Each row is a point on a tangle of strands that fork and nearly touch. The rows are in no order.
(in the rows, 128 means zero)
Points whose rows are less than 127 apart are linked; no others are. Some points are linked to none.
zilu: [ 98 148  52 164 157  92 114 121  69  86 163 143 121 162 113 125 139 114
  91 163 129 119 149 161 103 123]
nuz: [123 124 185 132 112 158 156 127 133 187 111 112  59  88 157 131 156 141
 139 118 128 140 128 121 124 129]
dufuv: [123 142 100 117 121 156 111 116 127 138 120 201 122 112  97 148 192 149
 101 169 142 162  81 193 178 147]
Duf: [ 90 168  92 178 151  91 170 112  62 104 151 178 150 153 107 175 168 130
 102 115 168 112 115 152 151 116]
vuvan: [162  77 150 122 158  62 133 161 157  90 113 132 121 171 113 125 133 117
 139 171  93 128  67 165 141 122]
gerol: [112 105 188 119 137 194  64 140 121 173 118 115  66 115 141 116 134 127
 104 159 101 101 126 144 125 103]
kogol: [ 81 169 123 129 136 147 158 106  72 155 165 157  80  71 132 153 184 140
 130 121 150 147 102 166 147 163]
fopok: [109 161  83 105 145 172 107 160  87 117 154 158 153 115  97 137 120 172
  90 154 161  93 108 164 100 126]
Pugi: [140 130  68  96 110 107 156 118 137 118 162 150 142  82 112 157 141 149
 149 151 147 155 150 114 149 205]
sopem: [147 168 120 114 138 152 104  97 177 149  89 119 161 105 145 114 112 122
 110  80 157 143 130  78 146 132]
Nider: [154 146  79 113 117 136 124 162 154 102 130 121 190 162  92 104  77 155
 118 134 141 123 137 150  67 103]
Faz: [114  92 206 162 102 123 118 120 163 179  57 122 121 118 128 158 134 166
 101 144 138 104 135 120 191 122]
fazu: [117 154 133 111 145 203  59 123 100 145 155 153 107 114 144 106 146 102
 100 164 111 126 122 151 109 113]
nevut: [116 120 151 148 166 121 144 141 117 114 131 130 110 142 152 118 118 121
 109 137 118 103  93 136  90 111]
Fekod: [110 129  86 143 126 111 120 120  66 113 202 153 128 149 111 160 116 122
 131 174  95 132 145 138  94 133]
Sipu: [149  90 104 149  85  64 100 180 133  90 145  92 177 142  79 150  82 156
 148 131 124  82 168 112 109 135]
fizir: [ 88 142 128 145 134 155 158  75  88 129 161 113  50 139 181 120 160  48
 147  65 154 151 151 139 111 111]
kimaf: [148 141  97 148 149  57 107  91 154  78 133 154 179 155 124 157 122 101
 104 138 116 141 129  76 166 125]
Vuse: [156  86 184 127 121  78 142 146 179 132 117 130 168 208 105 135 134 126
 155 154  92 122  94 144 149  98]
meb: [ 78 159 137 170 130 118 193 115  76 143 151 160 113 123 138 166 177 123
 126 110 154 143 107 144 131 130]
vus: [126  93 194 100 121 118 117 135 165 146 108  92 168 173 100 138  98 145
 156 152  67  81 113 108 173  87]
Mer: [134 109 165 104 136 131 112 158 139 134  90  74 121  89 117 136  85 202
 109 155 118  72 118 117 136 116]
Tez: [153 139  90  64 127 171 148 124 168 107 131 146 203  92 114 123  92 150
 127 126 128 124 149  79 125 149]
zas: [157 149 140 100 121 150 140 117 164 150 111  84  95  85 158  97 103 137
 169  75 109 163 133  93  93 142]
ses: [ 97 121 133 201 108  76 154 140  94 126 133 157 153 182 122 159 165 135
  91 142 178 116 137 157 142 109]
gulaz: [112 106  76 116 144 129 116 136 122  88 137 162 191 107 107 145 120 156
  91 166 144  83 170  88 146 169]
Gev: [108 149  95 117  85 163 143 126  85 145 190 135 124 130 106 143 109 134
 144 133 121 140 166 157  89 134]
tuvo: [149 174 111  73 140 173 170 139 157 138 116 137 172  86 113 132 106 178
 125 113 153 129  86 102 129 129]
Tum: [108 156 113 112 130 173 152 119  97 149 151 154  74  74 140 109 178 131
 173  97 149 184  98 157 128 150]
kenu: [ 72 161 124 150 132 172 140  78  57 132 164 132  95 185 160 144 149  63
 121  95 129 122 140 133 107  87]
tikek: [141 118 154  81 105 164 144 140 137 148 131 129 141 142 115 162 130 161
 129 184 117 139 110 161 119 118]
mus: [156 147  85 136 136  66 162 114 145 103 137  98 157 123 132 125  98 147
 161  79 145 154 133  93 105 147]
fiv: [149 116 137 141 122  76 100 155 120 105 146  77 156 131 116 142  74 139
 151  94  95  82 133  79 118 127]
Bab: [ 88 116 141 139 104 140 174 107 113 137 153 142 160 110 136 171 135 134
 125 110 156 100 207  54 158 149]
revi: [ 88  89 135 119 126 130 154 132 113 121 130 164 187  86 126 161 167 150
  95 156 128  78 175  39 152 166]
Luz: [131 177  83 101 161 146  88 157 135 149  98 142 108  72 145  78 164 142
 133  99 191 153 112 154 137 135]
pufed: [108 136 103 105  79 153 193 130 120 123 149 177 197 119 105 156 148 137
 138  97 170 105 190  88 137 145]
Mese: [116  85 184 204  97  94 154 134 125 128 106 148 120 206 141 131 157  91
 122 123 155 132 150 156 135 106]
Gipim: [126 120 184 129 161 105 139 137 127 153 115 110 133  79 144 179  97 172
 109 136 113  76 114  68 155 140]
sezo: [153 110 145 135 191  41 136 134 143  86 127 135 112 130 138 141 134 109
 131 137  74 142  61 112 146 133]
Kiv: [113 125  78 153 153  79 124 134 104 113 148 101  57 104 160  88 143 111
 135 113 168 138 162 188 109 177]
rure: [144 120 187  55 115 162 151 113 172 165 122 118 173 142 111 141  99 157
 149 166  84 126 102 132 148 101]
zalor: [137  97 153 159  72 118  74 136 168 138  74 109 182 160 109 114  90 128
 128 127 124 115 165 109 155 118]
tofi: [155 118  95 132 128 130 166 130 154  84 127 144 121 170 123  78  90  82
 146 114 122 159 113 159  79  96]
rig: [141 120 122  86 102 146 117 104 138 152 148 130 112  63 137 152 124 155
 144 143 124 138 168  93 147 188]
Tif: [111 116 196 118 156 157 191 132 103 153 126 112  63  88 160 142 138 140
 151 139 111 143  65 138  96 119]
Ker: [137 123 174 102 175 137 142 134 167 153  81 141 130 121 149 120 159 151
  91 167 139 128  55 147 146 115]
loba: [128 120 135 116 113 174 169 144 123 141 134 161 100 154 111 124 161 128
 131 165 139 157  82 198 101 108]
Budo: [109 128 138 147 104 167 130 149 124 155 115 156 103 138 129 101 169 125
 104 132 162 153 131 183 117 114]
bim: [130  87 182 160 122  78 134 209 111 105 155  90 121 191  92 136 113 103
 155 114  97  73 114 142  97  92]
viz: [100 142 133 141 170 134 137  81  85 119 153  82  59 118 189 108 128  71
 150  70 109 137 137  98  95 134]
ruvib: [150  97 186 119 141 168  61 139 162 150  72 117  81 124 155  78 123  96
 111 142 104 102 107 139 152 106]
Bope: [134  84 170 162  77 108  88 141 157 157  52 104 116 140 113 122 119 146
 119 129 126 124 158 139 178 142]
Fifas: [122 146 121 137 163 105 146  90 107  90 154 109 111 129 166 121 107  91
 157  97  84 159 106  82 100 125]
Lef: [138  89 122 192  89  62  93 157 116 106 134 121 164 191  94 146 114 128
 130 139 135 116 168 147 114 117]
bav: [136  93 218  81 154 131 191 159 123 149  93  83  76 121 141 128 118 155
 164 147 100  98  82 151 122 102]
pufe: [134 137 100 122  96 154  81 104 156 147 122 183 146 136 102 123 167 113
 101 168 136 178 132 165 174 150]
fif: [126 169 131  97 131 196 110 118 152 168 102 150 162  68 131 126 136 140
 102  88 183 102 163  65 177 104]
Gava: [112 175  95 112 169 178  79  85  74 111 180 130 108 112 146 115 121  88
 120 142  81 140 129 122 108 125]
Gusen: [130  98 123 161  92  99  58 111 123  94 157 143 160 174 114 148 106 104
 114 164  94 110 167 118 153 124]
mabe: [122 145 140  95 107 190 127 116 144 193 127 138 118  54 138 151 139 148
 135 114 147 124 170  59 166 141]
manab: [161 125 113 114 115  90 167 140 149 130 114  76 113  96 129 127  98 176
 181  93 133 161 117 121  99 169]
zegon: [149 110 148 137 143 136  45 112 157 108  92 136 119 157 152  84 118  88
 104 157  85 130 109 128 163 128]
Donev: [122 157  77 110  86 166  93 110 111 156 178 112 102 107 127 106 131 118
 168 105 121 158 202 155 101 157]
reti: [155 125 110 160 177  20 117 102 127  68 137 133 134 154 125 150 140  95
 130 108  89 148 112  84 144 138]
gifun: [149 119  97 104 121 104 144 121 156 134 114 138 123  79 115 160 162 189
 115 168 164 161 100 144 165 189]
Liraz: [121 161 140 112 163 174 117 121 128 140 103 185 146 101 128 146 168 151
  83 157 148 133  55 143 168 127]
Tak: [112 159  79 145 153  97 121 135 121 142 118 106  94  71 140  93 170 128
 127  97 198 152 144 173 131 179]
vesu: [130  86 164 155  96  95  65 138 151 128  92  87 186 162 101 125  90 114
 134 150  83  66 123  97 184 100]
Fidur: [134 103 202  93 135 110 165 162 109 142 143  78 112 136 120 165 111 152
 173 146  66  92  93 128 109 115]
Gozib: [123 104 216 118 140 144 123 132 164 174  79 125 128 138 142 144 143 161
  96 172 115 103  98 142 169 103]
rokur: [149 121  82 132 137 110  84 149 119  94 128  71 101 114 137  77  80 135
 140 109 106 116 136 138  73 166]
pazud: [117 134 131 104 126 162 173 164 131 137 124 131 165  87 108 155 107 200
 104 129 184  75 126 103 120 128]
Somo: [117 124 171 160  94 173 129 140 139 186 106 129  76 130 150 114 157 115
 132  94 174 141 180 149 115 102]
zikas: [152 104  94 131 128  79 117 121 162  86 123 164 202 119 115 141 121 134
 102 145 147 119 157  62 171 169]
Teb: [ 93 150 113 150 110 173 106 109  89 113 153 137 151 206 134 118 125  78
 105 123 125 126 163 149  88  64]
Nar: [139 141  96 112  66 148 179 117 148 128 155 165 195 158  99 148 108 131
 148 116 153 146 165 111 115 128]
zak: [140 128 124 134 125 137  51  82 137 102 121 123 164 163 141 105  89  84
 106 139  66 115 142  98 141 111]
mol: [151 178  87 109 158 142 114  89 157 101 112 132 169 136 132  95 107 107
 110 101 108 160  96 102 121 117]
Gusup: [114 127 172 160 152 117 123 102 118 161 112 111  81  85 173 154 134 141
 106 128 120 113 120  98 157 146]
mur: [173 124 154  74 161 173 117 149 174 137  92 103  64  81 152  72 116 121
 163  94 128 156 104 136  98 119]
kopad: [136 176  46  94 116 153  81  93 128 132 154 127 145  96 129 104 130 110
 141 112 137 155 175 133 140 158]
teti: [134 167  67 117 114 132 185 147 118 106 157 146 179 170  87 139 103 130
 151 102 137 143 126 133  76  78]
Reze: [150 103 157 174 151  59 118 132 161 116  56 116 134 146 159 116 127 114
 105 105 132 130 107 108 163 147]
vutu: [135 165 118  97 155 184 114 165 134 141 116 108  89  77 146  75 137 140
 131 102 164 132  91 144  76 107]
nemim: [122 146  59 141 135 116 156  81 119 105 144 130  97 129 137 102 150  82
 144  89 132 192 138 151 125 137]
Lilor: [149  99  84 136  87 103 105 117 156 117 113 164 134 166 102 112 156 108
 124 181 119 192 139 175 133 152]
zokul: [134 142 103 133 172 135 183 117 121  75 138 122  98 148 158  90  86  79
 144  83 138 153 104 124  76  91]
Fak: [141 189  57  95 167 156  81  82 124 109 137 129 124  91 142  90 125 100
 122 109 115 169 122 109 124 147]
botim: [148  97 177 126 123  68 136 185 120 124 162  73 139 153  83 157 110 130
 177 107  69  87 100 105 128 121]
gozi: [129 108 177 168  96 104 140 117 104 142 133  97 105 144 152 135 123  96
 162  93  79 119 141  94 133 113]
teme: [ 88 131  67 166 140 114 141 125  73  97 164 137  64 148 130 105 162  83
 117 132 156 126 157 201 103 128]
tesob: [132 110 153 120 128 123 132 173 119 149 106  86 120  95 114 157 114 227
 100 163 182  75 125 142 117 138]
Gatul: [150 108  77 136  96 119 127 131 157 106 117 151 125 178  99  77 122  88
 146 132 133 193 156 189  92 132]
buz: [116  85 189 177 104 104 165 171 120 119 139 129 134 207 126 132 123 105
 140 118 129 102 133 155  96  74]

A fork is a point with three links. Follow the links from the first point to the second and name the forks in between, in order.
Mer / Lef => nuz > botim
kimaf / Mese => vus > nuz > botim
Gev / meb => Fak > botim
teti / vesu => vus

Follow the links from the first point to the second, and from the first to the third. Name the last point that the two ways share.
pazud / Gatul / sopem => nuz
meb / Kiv / Budo => botim
botim / mus / fif => Fak
fif / Tez / Mese => botim
kopad / pazud / Vuse => nuz
Budo / gulaz / Gozib => vus
sopem / manab / Gusen => Fak
fizir / Somo / vuvan => vus

A fork is a point with three links, a tip a point with one. Leave the first point through the second and follow the links. Name the first fork or tip that comes.
zalor / Bope => Teb
Teb / kenu => vus
Lef / Gusen => Fak
Fekod / zilu => mus
Gava / fazu => botim
vus / Vuse => Nider
